Points on a hilly landscape, in no order, each with its height.
From any point a climber steps to the highest of the 2 points nearest to it. It stops when none of these is higher. Distance is the straight distance between rows; heights are no part of it.
z327 (h 42.7): [135 124 179 154 108 146  87 133 155 170 104 159  96 122 149 157 149 137
 184 171 134 101 100 127 137 156 171  87 132]
z962 (h 36.3): [151 121 150  88 100 147 142 111 139 146 123 124 131 113 157 142  95 148
 150 154 197 128 136 139 151 114 143 118 157]
z420 (h 30.1): [127 201 224  96 131 107  72 107 151 160 156 133 133 120 102 145  73 121
 136 110 141 104 122 108 113 123 130 102 135]
z541 (h 42.3): [119  55 159 132 129 145  95 176 162 166 103 160  92 137 112 168 107 123
 110 192 135 133  73 103 144 152 156 117 141]
z222 (h 31.3): [145 194 219 122 132 133  87  92 147 142 130 127 150 134 114 116  84 149
 152 100 175  86 164 111 130  88 109 102 132]
z445 (h 16.8): [173 110 154 197  91 151 153 129 174 173 128 142 157  85 177 126 203 108
 182 152 133 142 128 125 104 138 129  86 179]
z104 (h 42.5): [128 180 125 109 137  78 125 112  88  92 156 109 110 144  94 121 117 139
 118  96 153 139 136 172 123 110 116 180 122]
z877 (h 2.7): [121 119  29 153 133 149 185  96 128  79 128 140 158 113 148 114 211 100
 139 118 124 185 153 171 136 101 131 115 126]
z195 (h 44.3): [116 128 173 100 116 113 121 134 145 158 143 116 103 133 108 150  55 127
 108 149 173 116  98 138 131 138 146 154 142]
z745 (h 71.1): [104 103 134 154 116 120  56 154 117 120  98 143  72 148 123 117 189 127
 146 142  62  93 105 123 125 185 174 132  64]
z130 (h 40.2): [124  76  59 119 169 186 138 150 138 133 150 164 155 111 119 125 135 103
  82 152 105 173  93 121 126 110 111 105 167]
z37 (h 59.2): [ 92  85  48 138 154 157 194 128 132 107 130 120 164 101 123 134 153 101
  98 120 100 191 125 145 116 123 103 118 126]
z921 (h 68.0): [118  95  86  82 153 192 135 127 116 157 123 140 133 139 120 140  63  99
  65 162 141 133  98 127 157  98 119 152 144]
z444 (h 36.0): [112 120 122  85 142 159  94 134 139 143 165 132 176 131 153 105 134 100
 108 128  85 124 136  88  93 141 131  98 108]
z984 (h 59.4): [130 137 130 103 107 112 177  97 161 150 176  82 175 103 164 148 106  90
 132 122 143 158 131 125  84 179 140  81 122]
z783 (h 29.5): [158 105 173 165 152 149 141 158 143 140 102 157  62 119  66 135 106 179
 141 145 168 116 117 101 181  89 112 125 171]
z203 (h 57.0): [125 155 148 154 116  75  92 145 123  92 101 128  61 161  78 113 150 156
 125 125 141 105 103 163 126 147 169 192 124]
z944 (h 61.8): [114  70 111 136 115 179 118 130 108 134 101 148  84 162 158  90  97 156
 141 157 158  88 149 131 135 135 158 147 116]
z731 (h 40.1): [135 144 106  95 114 100 175 105 126 157 140  90 107 117 115 147  78 127
 122 142 209 123 112 183 147 138 158 166 164]
z669 (h 19.3): [153  99 152 186 111 130 171 125 152 134 120 134 138  79 155 134 205 150
 200 131 133 156 155 114 111 131 109  92 148]
z475 (h 33.1): [145 149 185 133 127 157 110 106 132 135 122 140 107 135 125 108 121 159
 163 118 158  90 161 108 144 102 116 111 118]
z329 (h 26.9): [152 156 138 171 142  94  74 191 111  54 116 148 102 161 109  96 173 176
 137 102  96 134 116 103 190 100  84 121 156]
z890 (h 32.9): [164 110 163 160 163 122 135 172 124 124 124 153 115 112  77 138 124 164
 129 135 142 145 127  92 155  75  71  99 180]
z145 (h 72.7): [103  95 117 133 129 128 122 131 103 118 114 123  85 171  98  93 102 126
 104 134 135  91 134 152 102 139 160 204 101]
z679 (h 57.1): [127 132 108  82 105 153 175  74 139 144 125 106 191 115 179 144  79  89
 132 135 166 147 147 140 122 107 135 104 140]
z930 (h 50.5): [147 132 121 125  95 129 161  63 107 129 111 129 140 143 193 123 126 136
 179 132 193  71 203 169 135 115 143 143 102]
z576 (h 26.7): [145 170 135 146 117  96  96 155 128  78 117 131 116 116 134 101 213 168
 167  95 110 123 138 119 153 133 116 105 115]
z456 (h 55.1): [159 112 165 179 165 172 114 134 130 161 106 156 164  93 132 107 133 143
 169 115 121  94 177  75 132 113  95  57 121]
z829 (h 29.9): [166 142 132 181 168 115  33 185 136 129 130 181 133 125 111 108 198 138
 157 123  81 121 124  77 152 145 127  57 166]
z848 (h 32.5): [132 156 160 114  73 105 111 114 158 163 160 122 145 101 189 162 147 113
 170 139 169 133 107 137 113 168 185  91 159]
z919 (h 35.0): [136 118 157  85  71 131 128 111 174 173 120 118 169 116 185 152  82 141
 152 159 168 127 100 107 148 136 159 109 172]
z928 (h 45.2): [ 98 108 111  89  76 141 113 112 162 169 153  96 189 143 218 114 109  91
 119 143 111 124 110 123  95 170 177 113 116]
z760 (h 60.1): [124 148  94  82 135 128 133 102  99 146 131 113 126 168  91 119  33 100
  74 129 160 105 118 181 119 123 163 198 127]
z547 (h 75.0): [174 137  84 123 173 134 135 135 114  88 155 157 153 115 103 143 161 126
 108 112 135 176 125 133 166  62  90 103 174]
z849 (h 18.6): [ 86  74 117 119 154 173 141 110 114 125 121 118 137 139 128 107  86 124
 110 121  93 113 160 105  99 109  92 145  68]
z192 (h 48.6): [ 87  76  92  99 142 115 122 178 125 120 140 125 111 149 107 151 110 114
  75 151  82 168  75 140 108 156 125 166 124]
z307 (h 47.9): [142 145 134 105 116  71  86 164 137 112 152 144  78 116 115 161 181 148
 139 150 154 145  83 147 142 154 177 120 161]
z556 (h 13.0): [149 155 161 185  96 122 126 102 138 149 118 106 147  74 159 138 227 133
 193 110  96 111 147 109 111 153 131  87  93]
z443 (h 45.8): [ 93 172 198 149 136 103  75 129 137 161 128  94 120 107  95 157 137 110
 144 107  61  95 108 120 100 166 143  94  62]
z83 (h 65.0): [ 95  92  79 132 147 123 222 139 127 100 118  89 134  96 114 154 114 112
 121 114 112 182 108 155 123 144  93 142 115]
z892 (h 56.6): [111 177 163 113 117  55 158  96 122 115 168  80 124 127  86 136  63 117
 109  91 138 133 130 143  83 160 116 151 112]
z117 (h 62.8): [155 135  92 111 170 165 160 133 112 128 150 152 124 106  79 158 109 129
  78 126 163 157 119 129 183  65  88 128 169]
z391 (h 44.2): [113  68 156 137 151 145  71 181 166 151 125 159 123 129 121 140 122  96
  99 166  77 137  85  85 108 171 155 104 118]
z844 (h 60.9): [109 146 179 153 128  78  94 155 137 113 110 146  70 145  62 144 119 145
 107 141 126 127  90 125 132 138 137 164 129]
z316 (h 20.0): [127 106 142 162 133 118 155 162 138  88 107 134  81 112  90 128 151 188
 157 125 149 153 119 123 153 110 100 151 151]
z183 (h 54.0): [122 139  93 140 144 127 136 125  86  61 116 130 105 155 107  85 156 157
 131  99 115 118 162 145 143 110 104 163  95]
z705 (h 15.0): [145 139 166 167  93 141 124 109 169 184 141 121 161  81 181 139 175 117
 173 129 115 122 139 117  92 163 144  73 135]
z811 (h 32.4): [163 136 142 205 174 136  71 174 126 127  88 151 129 114 110  85 185 147
 160  94  63 111 143  62 161 133  88  63 122]
z302 (h 36.4): [130 166 169 107 144 112  28 148 132 150 159 163 116 146 118 136 138 123
 107 135  95 109 118 100 125 137 142 100 122]
z504 (h 43.1): [162 120  96 147 174 149  74 156 129 132 160 147 181 132 133  70 180 117
 106 126  75 125 146  82 120 118 105  77 144]
z261 (h 22.7): [145 149 140 168 118 101 157 138 136  87 121 108 132  88 147 119 217 164
 175 112 121 148 152 129 134 132 105 105 128]
z381 (h 55.4): [135 132  80  75  92 146 149  74 130 145 116 121 179 134 214 123  96 108
 152 151 178 131 143 164 158 103 163 123 140]
z343 (h 14.6): [134 126 213 161 126 133 152 133 154 165 114 125 122  80 106 168 101 144
 173 130 157 131 118 111 135 130 110  88 150]
z140 (h 35.6): [138  89  74 140 170 174 120 154 112 101 139 171 122 135 122  92 139 140
 110 151 101 149 131 103 152 104 106 101 157]
z789 (h 59.6): [160 145 185 169 170 137 110 149 129 139 119 139 162  82 102 136 144 152
 170  98 109 122 145  91 117 110  80  64 129]
z197 (h 42.2): [138 162 131  73 118  91 122 115 132 141 165 112 111 121 111 161 105 127
 121 135 176 137 112 154 147 138 147 147 167]
z985 (h 62.0): [139 144  71  87 144 101 126 154 102 108 158 137  91 131  92 161 147 130
  75 150 124 164  68 147 171 109 122 156 174]
z35 (h 57.3): [123  62 103 145  94 173 160 125 111 151 102 141 116 154 207 121 114 127
 154 155 132  98 144 127 105 147 153 156 117]
z129 (h 50.6): [112 114 109 126 118 125 216  88 110 126 120  95 120 129 106 136  80 128
 144 121 181 132 158 180 119 118 133 177 111]
z480 (h 52.8): [125 111 121 124 102 105  77 151 144 124 154 150  90 125 152 146 192 127
 147 162 135 131 108 143 107 173 192 114 136]
z270 (h 33.7): [128 157  42 109 157 127 131 105  72  93 122 155 102 166  92 131 105 110
  76  91 140 128 143 194 149  93 146 192 116]
z33 (h 62.5): [140 124 137  98  70  80 168 122 164 167 146  98 117 120 182 171  78 102
 142 157 180 137  89 149 123 194 181 123 147]
z25 (h 4.7): [116 158  30 131 152 137 170 113 117  53 115 156 148 111 131 138 182  98
 113  87 112 182 138 166 154  86 115 129 113]
z18 (h 71.8): [ 98 114 120 155 115 100 189 150 126  84 109  84 112 111 124 140 134 162
 151 112 110 162 119 149 112 156 102 157 102]
z467 (h 54.5): [107 112  97 152 161 142 162 125  90  83 107 142 102 153  66 110  92 142
  87 114 125 139 116 134 129  89 101 204 126]
z52 (h 23.5): [139 123 139 174 141 111 108 191 129  67  96 161  84 128  88 123 157 178
 135 130 124 148  96 104 190 100  99 130 171]
z176 (h 33.9): [142 133 168 119  73 113 123 125 199 192 141 110 179  96 183 152 124 107
 154 156 146 142  82 123 117 170 158  80 177]
z812 (h 19.0): [162 179 169 119 125  98  83 120 119 122 150 145  78 166  88 124 142 156
 129 111 189 108 136 137 154 100 153 150 159]
z247 (h 66.9): [148 147 205 161 152 117  62 140 134 145 119 168  68 145  47 149 127 144
 124 133 139 117  92 115 145 117 128 120 154]
z231 (h 41.5): [119  90  66  73 123 168 102 146 156 170 156 128 159 140 156 134 107  82
  70 175 129 161  75 128 130 143 161 115 161]
z47 (h 43.7): [130 119  87  85 153 142 112 161 137 151 168 149 154 128 119 136 116  97
  74 164 114 149  93 106 130 116 136 113 172]
z196 (h 19.6): [ 88  93 120 108 106 160 155 111 124 147 126  88 150 139 158 117  77 109
 124 121 103 108 169 119  84 152 123 150  61]
z245 (h 66.1): [145 167 193 149 152  88 135 160 132 112 120 133 144  78  83 148 148 160
 160  94 107 146 127 107 124 113  80 100 147]
z660 (h 43.8): [104 154 197 147 124 129  79 135 161 182 128 122 147 106 132 160 131  98
 167 131  94 103  98 106  99 161 162  74  99]
z354 (h 9.5): [149 128 127 123 175 135 128 153 107 115 158 147 190 118  89 133 122 118
  88 117  71 167 137  93 115  91  56  98 146]
z550 (h 39.7): [130 130 163 170  82 120 126 119 128 159 112 143  87 114 177 167 158 133
 199 142 141 106 115 141 117 161 173 127 121]
z629 (h 36.1): [160  95 155 144 163 135  87 181 141 143 132 175  97 104  84 147 131 151
 111 171 119 132  92  83 166 115 105  91 173]
z512 (h 56.7): [128 171 129  93 135  95  98 108  98 131 136 126 110 188  88 104  80 114
  67 119 164 101 124 153 101 121 169 215 140]
z482 (h 60.7): [120 109 103 146 136 110 158 173 147  99 150 131 135  92 117 123 179 143
 125 129 101 179  93 118 116 133 114 122 154]
z909 (h 23.6): [151 183 136 103 155 119 117  59  98  97 135 128 136 186  96  98 122 121
 104  90 182  96 188 140 130  65 110 167 122]
z441 (h 46.1): [113 126 145  81 143 123 102 139 135 149 156 128 133 138 127 148  82 114
  94 146 124 123 110 108 129 122 122 124 141]
z992 (h 47.7): [103 131 127 127 149 112 161 151 109  85 112 114 116 113  83 131 102 140
  85 105  87 158 112 121 117 102  77 166 126]
z263 (h 47.2): [132 118  65 117 144 148 198  95 106 134  96 118 116 121 117 138  76 116
 114 130 192 122 147 209 148 116 162 192 126]
z703 (h 13.5): [142 118 166 133 145 130 195 133 151 150 138 111 148  75 111 165  97 145
 153 125 160 159 136 105 131 112  77  94 159]
z522 (h 60.6): [136 121 105 155 104 112  70 154 123 113 122 154  67 141 156 114 212 145
 163 148 111 112 120 122 140 179 188 124 113]
z569 (h 21.6): [149 169 164 129 142 126 104  95 105 117 121 138  99 186  78  83 116 141
  94  98 188  99 153 132 126  85 128 179 149]
z586 (h 43.2): [122 111  79 133 149 146 192  80 108  75 104 128 159 143 132 140 158 128
 139 113 147 129 187 161 138  88  99 119  82]
z23 (h 53.0): [105  59  48 148 132 180 169 128 123 123 118 133 148 124 166 116 158 101
 123 144  93 160 139 138  97 137 129 128 106]
z49 (h 36.2): [119  84 110 156 126 159 181  94 124 120 124  97 177 100 158 113 166 132
 129 129  89 135 186 108  92 118  87 103  80]
z681 (h 10.4): [141 159  75 141 139 100 132 180 104  42 131 142 117 128 111 119 175 152
 121 127 121 177  98 132 191  83  95 140 175]
z546 (h 37.8): [114 134 150 162 160 129 106 145  98  85  92 132 112 158  92  67 137 169
 105  89  77  92 159  87 145  97  73 138 101]
z766 (h 63.5): [102 127 114 129 147 120 109 149  86  95 111 137  88 187  81  93 115 144
  71 122  97 117 113 138 123 128 116 198 111]
z895 (h 45.0): [131 149 131 116 111 142  99  90 103 127 129 105 116 139 153  94 157 140
 147 110 136  61 198 115 141 136 141 131  57]
z974 (h 16.9): [126  89  83 170 133 128 176 174 114  91  99 130  73 122 104 118 149 176
 123 157 128 165 106 136 167 114 110 169 147]
z815 (h 53.8): [117  82 109 135 107 156 185 103 101 138 102 118 129 138 174 131  84 129
 153 142 175 111 160 161 118 129 151 167 106]
z223 (h 51.2): [ 96 134 179 132 138  81 127 160 136 124 136  94 127 106  92 146 113 134
 134 101  78 146 108 119  91 167 104 132  90]
z227 (h 59.3): [138 157  84  69 127 125 174  64 130 114 143 122 174 111 146 163 113  98
 139 120 194 151 154 172 149  97 127 111 128]
z685 (h 54.9): [140 102 117 127  78 154 195  83 165 164 119 116 205 105 217 129 128  99
 148 156 150 145 150 136 114 116 128 105 161]
z296 (h 15.7): [145 167 205 128 116 111 101 126 156 162 148 137 126  88 120 176 123 140
 170 131 168 132 105 122 134 137 144  81 165]
z762 (h 64.8): [116  83 125 109  89 123 146 142 146 171 132 117 107 130 172 156  89 113
 132 172 157 124  96 137 127 175 177 144 138]
z438 (h 27.6): [111 154 148 140 113  93 129 114 115 111 121  90 103 123 112 113 132 155
 139  91 122  95 162 149 106 158 141 170  78]
z663 (h 41.4): [136 164 153 145 143 119  56 140  96 106 113 152  98 179  81  81 151 142
  87  99  56  85 143  89 147 115  98 129 120]
z999 (h 44.8): [112 167 185 141 134  94  69 144 114 105 127 144 109 154  82 117 119 150
  82  96  57 110 125 106 100 123 104 162 104]
z41 (h 39.2): [123  89 162 152  91 152 179 114 142 163 112 124 151 102 183 148  98 128
 170 131 138 123 155 118 104 133 121 111 121]
z716 (h 42.4): [103 120 204 147 102 132 125 132 162 190 108 115 118 119 138 177  77  97
 170 144 113 126  91 113 112 164 153 104 106]
z692 (h 47.8): [103 145 194 141 134 106 104 130 128 146 119 123 107 156  52 119  77 122
  77 100 112 116 113 109  81 126 106 166 119]
z435 (h 54.3): [146 144 103 111 124  78 110 181 120  97 147 140  64 127  93 162 168 166
 106 163 161 159  83 147 180 125 143 154 187]
z358 (h 43.9): [104 110 173 156 151 128 167 166 136 107 113 118 121 111  77 124  93 157
 121 108 105 135 131  96 110 110  76 150 120]
z141 (h 31.4): [145 115  80 129 101 178 144  68 145 133 142 126 183 134 208 100 190 103
 147 163 152 126 167 148 121 126 130  94 141]
z830 (h 35.1): [149 148 180 127  89 160  86  93 139 159  99 144 143 130 177 113 106 153
 186 127 145  75 162 106 159 111 148  77 125]
z901 (h 28.6): [140 160  62  79 154 157 118  70 105  98 143 160 150 146 148 132 129  90
 120 104 174 117 175 172 160  61 132 130 115]
z554 (h 30.4): [157 195 155 172 136  91  52 174 129  80 110 149  96 136 110 112 201 151
 167 105  93 120 114  96 183 127 125  89 131]
z769 (h 32.1): [148 111  89 118 128 186 119 107 152 152 156 150 204 118 177 101 159 107
 127 161 144 141 143 130 125 112 124  84 169]
z55 (h 49.8): [138 155 154 104 144 122  97 125 100 108 164 143 125 138  89 134 105 138
  90 111 110 136 128 117 125  95  94 136 151]
z400 (h 53.1): [101  77  73 132 116 130 169 166 134 118 131 121 111 118 139 145 168 130
 130 145 115 181  93 143 117 161 145 145 135]
z701 (h 39.3): [139  68 125 132 159 150  88 178 131 138 117 173  67 145 110 121 129 149
 115 189 128 119  95  95 169 122 146 111 165]
z584 (h 37.9): [119 148 193 126  96 130 146 101 152 163 118 104 152 112 170 144  81 137
 176 124 153  98 149 118 114 142 140 111 118]
z538 (h 10.9): [134 137 102 135 170 127 169 151 130 104 153 128 198  75  88 142 148 114
  98 106  93 200 112 123 115 105  64 106 172]
z217 (h 51.9): [112 185 220 130 121  98 109  89 153 178 115 105 113 158  90 120  48 117
 108 104 189  92 113 127  97 138 158 163 122]
z430 (h 38.2): [139 139 147 110  87 107 169 101 121 156 127 113 113 125 166 144  85 140
 165 131 207 109 136 173 136 146 175 147 143]
z822 (h 32.8): [102  59 106 141  98 170 175 138 170 181 135 105 180 125 177 120 125  78
 122 152  96 159 106 123  79 173 129 121 129]
z137 (h 35.7): [154  64 100 167 159 176  88 173 129 133 116 173 102 142 129  90 152 146
 137 166 108 129 137  73 163 139 134  87 160]
z623 (h 61.0): [136 159 109  73 142 131 188  89 121 147 154 103 139 113  94 175  46  93
  70 123 154 161 112 148 142  99  80 131 148]
z602 (h 48.5): [134 126  76 152 151 140  69 165 135  99 149 141 151 137 138  63 220 128
 111 137  66 150 126 102 116 146 128  99 138]
z833 (h 38.1): [132 183  96 117 152  91 161  88  80  78 115 113 127 166  74 125 110 123
  84  77 149 155 137 191 133  93 119 203 132]
z733 (h 46.9): [117 142 123 128 141  87 167  95 104 117 121  87 105 150  78 109  87 126
 115  99 167 121 144 172  98 140 144 201 117]
z993 (h 41.0): [122  93 177 173  96 148 157 135 164 188 100 128 133 105 179 172 122 107
 186 144 105 118 107 102  95 155 139 112 130]
z588 (h 35.8): [129 121 132 174  71  95 158 132 114 129 106 106  82 121 173 141 186 146
 182 128 108 120 133 146 100 175 155 159 100]
z207 (h 62.4): [105 137 140 190 131 123  87 161 114 102  74 129  77 127 121 103 187 166
 160 122  55  96 117 106 146 152 130 123  80]
z816 (h 32.6): [112 133 155 190  77 110 147 123 111 122  86 100  95  97 162 134 194 151
 184  94  74  98 145 120 116 169 136 144  54]
z139 (h 50.1): [102 143 220 145 126 119 133 111 152 159 114  94 109 135  75 136  61 126
 131 102 147 116 124 115 100 141 122 149 111]
z334 (h 34.3): [157 117 111  93 123 168 124 134 150 149 142 150 168 110 158 126 120 138
 127 156 168 136 123 118 152  97 135  83 181]
z295 (h 44.9): [117 105 158 126  99 153  58 142 152 162 103 151 117 148 178 136 128 110
 151 165 110  93 100 108 125 164 182  93 101]
z120 (h 34.2): [110  80 130 115 127 163 124 145 159 165 146 135 169 122 156 121 116 104
 109 144 112 140 108 110  95 156 136  93 145]
z118 (h 72.6): [137  78  93  91 128 183 154 133 145 165  96 123 129 126 145 139  61 136
  94 168 180 126 105 140 174  86 121 139 156]
z529 (h 64.2): [155 150  78 104 155 138 158 101 139 101 163 146 171 117 133 143 162 104
 141 119 167 172 158 153 153  79 112  94 151]
z656 (h 63.8): [ 98 108  94  84 140 160 137 121  89 137 132 134 127 157 108 120  43  97
  65 117 124 136 111 147 127 110 119 175 124]
z971 (h 60.8): [122 155 141  78  89  77 142 113 169 161 179  79 152 130 163 162  69  87
 130 136 151 137  94 129 101 185 165 103 128]
z407 (h 47.3): [131 113  98 132 131 135 179  66  98 104 108 120 127 152 148 106 140 145
 154 131 157  82 203 175 132 105 129 147  76]
z951 (h 48.1): [157 157 133 112 113 141 120  68 116 116 127 122 156 146 176 107 147 141
 165 108 166  74 209 141 152 102 130 103  88]
z102 (h 22.1): [129 192 157  88 142 106 136  75 115 133 140 110 148 153 102 116  67 121
 108  92 177 109 165 143 125  95 125 159 136]
z472 (h 38.6): [141 148 152 118 148 155  52 146 130 150 150 149 144 127 136 102 146 122
 135 115  95  86 142  85 124 137 132  78 112]
z382 (h 40.4): [112 108 102 107 125 133 114 129 109 120 154 124 122 138 153 128 125 127
 134 133 133 123 127 137 102 153 165 143 104]
z713 (h 63.1): [114 123  82  75 133 149 197 121 145 172 125  99 144  98 131 161  37  89
  87 136 157 156  97 141 147 120 110 120 143]
z427 (h 48.3): [ 91 182 192 165 123  84  98 147 138 110  99  85 122 103  95 135 150 145
 143  96  47 124 103 114 111 160 113 131  71]
z922 (h 30.6): [124 141  49  73 154 169 119  83  92 106 137 164 131 156 128 120  79  98
  80 107 149 121 148 168 163  86 138 159 111]
z481 (h 67.1): [136  70 102 117 115 174 147 127 113 156  93 140  91 149 140 117  70 156
 119 173 185  92 128 146 156 107 157 170 151]
z657 (h 54.6): [116 107 152 130 136 104 137 162 156 134 149 118 129  97 111 158 123 128
 125 127 112 162  88 105 108 156 118 110 150]
z402 (h 53.9): [103 172 146 113 123  52 147 125 134 103 153  84 137 111 118 133 117 124
 145  83 110 153 117 137  98 167 118 135 101]
z752 (h 41.7): [121 150 138  98 129 133  68 111 110 120 145 128 119 151 130  93 134 135
 126 102 100  87 167 106 118 133 125 131  82]
z169 (h 12.4): [143 111 113 112 169 139 196 137 144 140 141 112 168  69  99 164 119 122
 109 123 143 181 115 121 140  99  74 110 165]
z251 (h 67.4): [104  62 119  97 102 138 165 160 161 194 122  88 114 159 156 149  40  96
 109 161 141 127  90 142 139 176 154 167 115]
z148 (h 46.0): [117  85 134  99 148  99  82 174 145 141 153 152 114 141 105 167 118 100
  61 169  84 154  76 112 121 165 131 134 132]
z823 (h 57.2): [131 149 139  74 120 127 121 114 159 151 173 110 194 100 168 139 119 103
 130 135 139 161 123 114 106 135 123  82 149]
z288 (h 35.9): [120 100  91 138 163 151 138 135 138 121 135 115 194 108 124  99 161 114
 110 111  69 140 160 105  86 124  86  98  98]
z987 (h 56.0): [133 136  75 117 140 105  67 169 112  85 159 160 139 150 112 104 184 122
  87 141  59 161  95 107 126 133 122 119 158]
z373 (h 17.0): [146 185 200 129 111  94  97 119 149 150 139 146  82 118  91 155 124 147
 155 116 193 115 115 142 151 124 156 121 159]
z340 (h 69.1): [131 152 125  87 127  58 107 173 114  99 164 134 116 127  95 173 135 120
  67 145  86 169  68 129 138 137 121 144 164]
z208 (h 37.0): [114 118 112 128  89 126 146 110 139 143 153 103 144 116 181 127 163 110
 153 127 110 121 147 118  88 176 153 125 103]
z846 (h 39.4): [127 116  81 135 119 142 196  72 124 106 116 111 174 119 172 126 200 105
 149 123 124 130 196 148 103 120 100 117  78]
z897 (h 36.5): [128 177 202 148  77 135  93  79 131 192  94 116 137 123 169 146  97 129
 191 122 129  76 125 124 131 130 161  98 103]
z608 (h 30.0): [107 120 147 170 101 122 162  99 118 129  96  77 115 116 153 118 141 145
 163 111  99  88 171 133  94 157 124 159  53]
z659 (h 20.5): [101 146 110  85 126 136 129  66 106 129 143  91 163 135 163 109  96 102
 119 109 128  88 180 148  99 127 137 143  63]
z535 (h 53.7): [112 156 166 106 121 101 102  97 124 162 124 113 111 174 109  99  63 114
 104 112 181  78 138 139  89 149 183 189 129]
z225 (h 7.4): [128 177  72 111 134  93 151 134 101  44 135 126 143 124 112 126 180 135
 122  95 123 182 118 168 161  84 103 150 135]
z289 (h 59.0): [133 174 118  82 137  91 186  85 110 117 169  88 126 119  85 155  60  95
  96 101 164 154 114 167 119 138 106 152 138]
z253 (h 65.3): [116  86  80 101 104 140 221 135 142 175 117  75 109 127 141 170  46  96
 107 150 161 140  93 154 139 156 127 154 123]
z878 (h 52.6): [119  41  85 163  95 154 165 146 119 131 116 140 110 136 177 135 165 126
 144 155 104 137 126 129  97 151 140 145 125]
z265 (h 21.3): [122 172 137  61 127 116 110  84 116 128 165 112 157 139 147 124  73 110
 122 111 157 103 152 144 109 123 136 132 108]
z515 (h 46.8): [120 112 122 105  78 160  66 121 163 173 125 135 169 145 218 103 137 110
 134 159 104 102 114  98 110 162 186 108 124]
z332 (h 0.6): [137  74  60 151 122 154 210 115 117 107 113 147 129 103 162 132 191 133
 164 149 147 167 150 153 126 109 121 124 133]
z860 (h 25.9): [140 173  76  96 169 125 119  71  71  74 128 139 130 180 110 110 141 115
 110  82 154 113 195 177 154  61 111 160  99]
z214 (h 51.7): [156 106 135 157 137 186 101 104 130 148  93 135 148 130 162  92 154 135
 158 128 103  61 193  69 151 130 112  67  89]
z840 (h 54.7): [100 104  60 104 141 116 118 159  85  81 123 139  99 153  92 115 120 121
  75 117  87 151  85 153 129 126 136 188 123]
z287 (h 34.7): [153 131 140 175 182 139  91 135 111 106  93 140 118 146 106  73 163 152
 128  94  71  92 175  61 169 119  77  90 102]
z216 (h 39.0): [157 109  99 156 180 156 131 125 139 111 143 138 215 115 123  73 187 110
 122 121  98 137 188 105 107 103  73  70 127]
z613 (h 49.2): [135 106 134 134  91 177  92 102 136 172 110 129 170 126 208  86 152 119
 142 146 100  74 163  87 124 139 142  89 100]
z411 (h 63.0): [116 155 113 105 128  79  70 174 101  82 146 150 115 171 106 128 149 125
  65 134  68 138  95 132 115 140 131 156 134]
z205 (h 74.2): [143 178 221 162 161  95  82 148 134 135 120 146 111 105  61 154 128 147
 157 111 119 132  94 108 133 113 105  88 141]
z21 (h 13.6): [124 104  68 166 140 131 163 200 126  55 113 145 114 120 127  96 185 159
 126 148 108 179  90 118 184 100 107 141 161]
z794 (h 33.6): [143 175 143 133 127  87  43 157 127 101 138 164  95 143 110 117 168 150
 134 125 101 121 111 112 140 128 154 115 139]
z903 (h 63.4): [ 97 138 115 155 123 108 158 160 106  57  86 103 116 145 109 100 138 161
 123 109 100 132 131 156 124 134 112 183  93]
z611 (h 33.8): [137 109 113 157  88 152 168  99 127 145 128 137 141 122 205 118 188 115
 170 146 144 124 165 132 106 132 133 114 131]
z552 (h 45.5): [108 102  62 126 136 157 124 121  92  90 126 129 116 149 146  93 154 124
 127 122 104 107 160 139 118 131 139 146  85]
z301 (h 64.7): [101 111 132 151 116  99 108 152 119 119  90 122  60 162 113 117 121 146
 133 133 119  86 118 161  93 181 195 194  97]
z269 (h 55.3): [151 137 138 115 154 132 144 129 101 132 147 139 107 144  56 144 105 147
  75 114 147 143 117 123 150  72  75 160 166]

Where does a climber stop that starts at each point below?
z420 | z251
z443 | z251
z811 | z118

Call two points neighbours if one is among the 2 nearest of the other. Go from one point of each pair to the other, from neighbour to neighbour, staying as high as possible. Name the lowest point that can't be avoided.
z35 / z482 | z878
z251 / z18 | z223
z930 / z745 | z288
z340 / z745 | z307
z205 / z145 | z203
